Points, in no order, along strands that fork and pass close to each other.
In the rows, zero is written as 128.
Points whose rows are less than 100 apart are linked; no others are. Some points are linked to none.
Z176: [131 139 141 119 153 148  91 108 159 106 168 116 141 145  78 100 107  93
 130 140 130  88]
Z216: [ 90  86  84 171 156 157 154  94  96 109 118 168  79 141 112 163 156 139
 166  97 135 163]
Z801: [133 152  84 198 138 134 147  93 136 121  98  90  14  82 199 199 110  99
 142 114  88 117]
Z36: [164 127 113 115 170 111  99 167 151 113 192 133 152 160  78 101  76 112
  79 163 117 130]
Z187: [130 125  82 187 171 121 179  62 146 109 124 115  79  90 162 182 115  69
 177 111 119 156]
Z109: [135 105 170 130  86  76 110 127 133 102 148 117 112 131 175 112  83 138
 149 114 122 125]
Z732: [ 77 142 100 158  96 201 141 163 116 119 129 135 151 143  44 139 196 156
  69 123 144 133]
Z869: [148 132 127 150 182 151 144 115 157 162 143 148 139 128 114 138 115  93
 183 139 140 150]
Z58: [108 138 151 133  91  69 114  71 100  99  84  72  91 103 204 108 109 145
 147 138 135 128]
Z800: [182 117 165  78 111  99 125 168 105  89 139 109 137 129 152 127  88 100
 100 116 106  84]
Z518: [174 153 170  67  76 115 152 123  93 110  80  93 159  84 158 122 112 107
 106 168 153  52]
Z861: [179 127 124 123 176 150 106 174 152 120 166 132 149 152 105 125  94  95
 109 150 152 145]
Z473: [102  95 123 136 111 134 132 136 130 164 156 156 156 153  78 107 137 165
  96 101  78 147]
Z615: [ 87  86 136 166  93 142 117 138 126 134 137 123 145 169  98 125 127 174
 133 132 149 146]
Z258: [177 141 130 154 181  96 174 108 168 137 141 123 118 105 147 180 110  64
 193 100  85 153]
Z219: [ 75 153  91 135 102 100 114 116 107 154  85 137  67 138 184 118 186 201
 144  96  99 169]
Z637: [120  99 116  95 165 133 128 150 140 112 177 127 127 123 136 129 113 141
 120 100 106 114]
Z612: [180 144 122 146 166 114 156 138 167 161 146 120 101 120 145 192  89  91
 179 110  61 113]
Z464: [ 93  84 156 142  78 133 101  93  82 105 106 118 144 136 104  95 132 135
 122 139 162 120]
Z32: [154 176 139  79 105  85 109 147 149 127 104 111 179 104 127  90 169 156
  60 145 139 140]
Z63: [141 158  92 180 142 111 159  72 177 127 128 112  41  81 169 184 111 101
 160  98  96 140]
Z614: [116  86 108 126 176 145 150 114 153 113 161 149 117 141 121 146 119 138
 149 111 133 121]
Z971: [165 129 169 118 124 119 101 142 121 160 123 125 126 107 155 104 116 122
 130 108  88 116]
Z204: [134 104 110 153 168  87 136 114 163 143 174 149 128 144  86 128 126 129
 137  96  63 147]
Z207: [108  85 113 175 133 172 158 135 146 127 167 142 180 157  39 122 141 117
 117 144 142 140]
Z416: [127 127 109 149 174 179 149 103 142 165 127 170 151 143  78 138 152 112
 145 132 153 171]
Z455: [139  96 147  81 123 124 114 171 120  97 152 123 149 131 152 110 115 136
  89 119 131 116]
Z280: [107 105  97 117 180 156 135 153 139  99 164 157 133 162 105 162 151 153
 132 114 147 152]
Z968: [ 70 128  93 118 149 147 149 157 145 142 135 154 108 156 136 146 152 171
 127 123 148 169]
Z266: [144 133 151 116  94 169 134 149 128 128 126 127 173 100 138  80 130 106
  89 178 210 122]
Z936: [142 141 163  72 113  98 113 121 103  93  90  99 166  93 142 118 153 142
 116 138 161 103]
Z230: [129 130 132 111 113 116  95  85  69  97  80 106 134 107 156 121 136 151
 119 136 153 114]
Z126: [162 119 119  97 125  83  98 170 119  88 171 137 149 146  85  75  69 110
  45 172 110 113]
Z407: [113  96 131 150 124 125 132 111 142 168 160 149 130 128 112 106 126 131
 132  98  85 134]
Z943: [118 143 106 143 159 149 123 107 121 131 113 121  75 103 175 179 119 129
 170 118 128 134]
Z24: [102 174  93 132 167 156 137 113 145 159 123 171  97 151  83 145 181 138
 152 102 110 158]
Z436: [ 77  99 146 139  90 114 106  80  55 104  83 113 137 110 153 104 164 142
 111 148 155 147]
Z500: [136 160  99 137 183 135 131 104 157 148 122 136  81 123 142 161 138 134
 189 108 103 125]
Z893: [118 137 159 106 109  78  80 131 121 132  96  92 146 124 160  76 167 152
 122 101 104 128]
Z680: [118 128 103 135  89 188 106 158 111 117 123 137 164 123  55 121 187 151
  67 141 181 162]
Z449: [169 108 154 102 103 103 131 166 107  99 145 103 109 127 190 172  76 120
 148 114 106  78]
Z513: [165 115 123 141 196 108 171 125 174 132 155 151 140 130 136 146  98  63
 178 120 118 141]
Z316: [121 196  79 143 184 106 165  95 191 145 128 137  70 127 147 181 143 123
 197 111 104 165]
Z433: [113  64  96 151 162 145 151  90 119  95 140 150  96 144 143 159 123 141
 157 117 163 151]
Z130: [ 98 108 138 171 102 122 104 107 150 125 163 130 157 177  63 108 107 146
 140 130 135 119]
Z523: [ 85 103 100 134 132 143 117  88  73 105 102 152  81 129 139 148 154 158
 128 100 137 153]
Z898: [154 137 130 134 168 187 133 117 111 152 111 115 114 109 145 176  98  66
 168 161 142  85]
Z324: [ 84  90 104 180  92 182 149 161 123 120 147 126 180 154  43 142 167 148
  88 130 130 124]
Z119: [185 110 147  97 122  87 121 168 103  99 159 135 131 149 123  97  52  82
  68 148  89  91]
Z622: [140 146  91 139 187 126 149 135 175 143 169 163 173 151  39 128 146 110
  96 137  87 169]
Z734: [148 138 174 105 107 138 123 160 119 111 128  94 135 139 149 156  94  71
 154 161 118  38]
Z152: [133  96 137 136 130 171 122 124 108 138 133 133 136 132 112 103 131 100
 126 130 174 123]
Z166: [116 113  95 164 167 169 178 100 155 145 143 164 187 153  25 138 158  91
 136 141 144 155]
Z9: [ 51 140  99 143  89 133 133 131  97 162  82 154  86 166 123 124 188 192
 134 109 112 171]
Z377: [142 158 115  81 149 169 126 155 140 159 132 144 139 114 137 129 127 150
 105 139 143 135]
Z398: [122 169 113 131 148 160 128 141 134 161 153 177 122 166  51 127 153 149
 115 118 112 161]
Z180: [179 114 131 110 138 171 133 183 137 107 175 131 166 135 122 102 105  95
  82 171 184 116]
Z579: [162 161 135 106 160 193 135 156 110 175 102 130 117 108 167 162 105 104
 151 145 136 113]
Z161: [136 157 117  87 153 185 142 149  98 162  89 148 109 115 167 151 141 148
 125 130 148 138]
Z976: [158 154 117  98 179 160 127 181 142 169 147 144 112 143 132 150 107 125
 122 113 110 137]
Z143: [167 135 140 108 124 185 141 176 138 140 135 121 150 112 155 112 108  88
 107 175 176  90]
Z717: [148 107 166 122 123 143 106 116  96 103 119 115 119 123 140 119  94 100
 153 136 154 109]
Z520: [ 93 109 150 117  88  97 144 123 108 114  88 123 189 122 128  91 162 165
  91 145 183 157]
Z761: [136 169 116 120 126 145  93 162 157 143 174 124 159 135  79 106 140 142
  70 145 111 132]
Z685: [155 105 187  92  78  68 157  93  88  77  88 130 163 122 145  91 121 138
 132 160 182 102]
Z929: [151 145 149 110 113  94  90 148 109 127 102 115 120 107 178 117 139 146
 139  94 108 137]
Z646: [ 62 113 100 141 107 113 111  87  60 120  74 126 105 124 150 120 172 177
 122 126 135 170]
Z67: [155 176 112 122 199 140 111 156 167 160 153 155 131 139 102 125 127  98
 124 125  88 150]
Z675: [172 141 190  83  81  76 177 101  94  72  54 104 158 107 158 112 127 106
 119 184 180  80]
Z391: [116 166  93 132 172 117 177 108 161 155 138 181 121 169  58 166 171 125
 177 105 102 190]
Z331: [103 164  73 145 165 100 183  75 169 140 134 178  79 146 105 169 159 137
 184  99 103 184]
Z585: [ 95 132 104 123 125  96 102 120 134 120 117 114  74 123 172 122 170 186
 139  81 109 142]
Z618: [ 70 103 115 164 137 155 111 105 129 143 128 140 131 146 101 127 146 151
 144 146 141 152]
Z707: [123  93 161 150  88  96 112  96 104 115 111 116  82 103 200 112  88 132
 155 113 142 130]
Z628: [133  97 150 140 108 166  97 115 113 121 146 148 159 114  68  81 144  98
  87 115 140 114]
Z994: [109 130 119 152 152 130 109 102 164 123 173 123 144 147  74 112 112 119
 166 138 115 122]
Z322: [ 89 124 162 118  94  87 137  77 118 103  90 105 117 113 182  72 105 120
 144 167 147  96]
Z499: [120 148  88 135 137 147 118 160 148 158 171 159 152 158  37 120 141 136
  66 139  87 158]
Z776: [128 147 113 195  98 129 138 131 140 137 110  82  49  86 212 209  78 104
 163 134 113 113]
Z346: [141 124 148 134 145 145 107 134  92 128 114 102  96 105 181 162 106 117
 167 120 134 106]
Z916: [ 76 100 153 107 106 114 129 110 123 140 109 109 139 113 189  77 129 123
 133 137 132  99]
Z327: [107 108 130 143 103  86 108 126 150 115 155 109 104 130 172 121 123 176
 148  81 116 142]
Z336: [115 125 144 101 105 103 131 133 125 151 108 118 166 121 161 103 124 179
 116 137 159 152]
Z218: [164 170 104 136 159 116 138 121 166 167 141 124  66 115 167 165 116 138
 174  92  64 124]
Z526: [133 137 176  98  75  77 136 126 132  49 116 115 183 105 106  71 156 113
  61 159 187 111]
Z932: [123 129 125 115 106 112 127 122 107 144  89 120 118 116 201 137 110 175
 151 142 172 161]
Z833: [113  79 174 135  79 126  90 137 114 117 136 130 164 146  88  76 135 121
 100 118 143 122]
Z192: [137 159 135 105  79 104  96 149 149 128 158  98 169 121  90  78 140 143
  56 146 137 134]
Z183: [186 144 161  79  96 135 111 134  82 141  83 110 150  94 149 156 118 110
 108 140 136  78]
Z21: [121 162 131 109 100  84  93 128 134 128  93 107 171 121 124  75 194 182
  90 121 121 148]
Z866: [154 134 152 128 127 169 130 157 104 128  93  98 125 114 173 166 112  63
 169 159 148  50]
Z709: [114 106 149 118  73 135 140 139 125 112 114 126 190 121 116  75 161 135
  71 175 194 135]
Z593: [174 173 144 107 133 145 136 176 133 182 118 117 125 116 156 180 101 109
 148 139  97  83]
Z427: [156 143 158 115 147 132 108 151 151 122 155 110 131 133 126 112  89  76
 142 144 119  71]
Z672: [ 89 117 119 149  75 138 124 151 115 158 111 143 162 153  78 120 176 191
  98 105  97 156]
Z229: [137 121 117 148 124 105 140  93 163 148 143 116  66 105 168 135  96 145
 157  97  81 109]
Z990: [149 118 179  88  84  78 120 132 104  70 108 118 167 129 113  84 123 133
 100 138 170  99]
Z99: [135 125 130 159  90 115 144 136 133 111 123  85  70  98 196 196  76  95
 166 132 119  61]
Z704: [ 84 128 107 106 127 163 115 132 107 138 103 128 145 127 120 114 172 156
  93 131 165 135]
Z991: [119 115  88 153 171  90 149 140 168 144 173 167 157 179  56 146 125 130
 116 110  62 180]
Z415: [ 59 145 101 157 134 158 116 109 123 163 113 155 110 168  91 133 175 163
 155 104 108 164]
Z558: [151 112 154 118  70  90 162 130 103 105 111  98  89  98 204 158  72 116
 158 131 119  73]
Z278: [158 126 156 119 145 103  83 150 128 131 156 129 134 129 115  84 102 108
 104  95  79 114]

A fork is a point with three links, a tip a point with one. Leave the first point through the second and follow the links. Name the first fork or tip that comes.
Z916; Z322 | Z415
Z732; Z324 | Z218
Z932; Z336 | Z800
Z415; Z618 | Z579
Z800; Z119 | Z932

Follow the links from the first point to the second, and from the first to the third. Name the last point that the two ways share.
Z612; Z776; Z183 | Z436
Z801; Z216; Z932 | Z800
Z473; Z258; Z994 | Z24
Z152; Z207; Z893 | Z500
Z436; Z266; Z776 | Z800
Z427; Z614; Z761 | Z24
Z994; Z916; Z971 | Z415
Z707; Z316; Z976 | Z415
Z161; Z436; Z680 | Z500

A fork is a point with three links. Follow the links from the first point to the second and name the forks in between, in order.
Z229; Z614 | Z218 > Z500 > Z436
Z861; Z833 | Z800 > Z614 > Z436
Z526; Z416 | Z990 > Z436 > Z500 > Z218
Z316; Z866 | Z24 > Z415
Z593; Z192 | Z579 > Z415 > Z24 > Z499
Z761; Z833 | Z499 > Z24 > Z500
Z579; Z707 | Z415
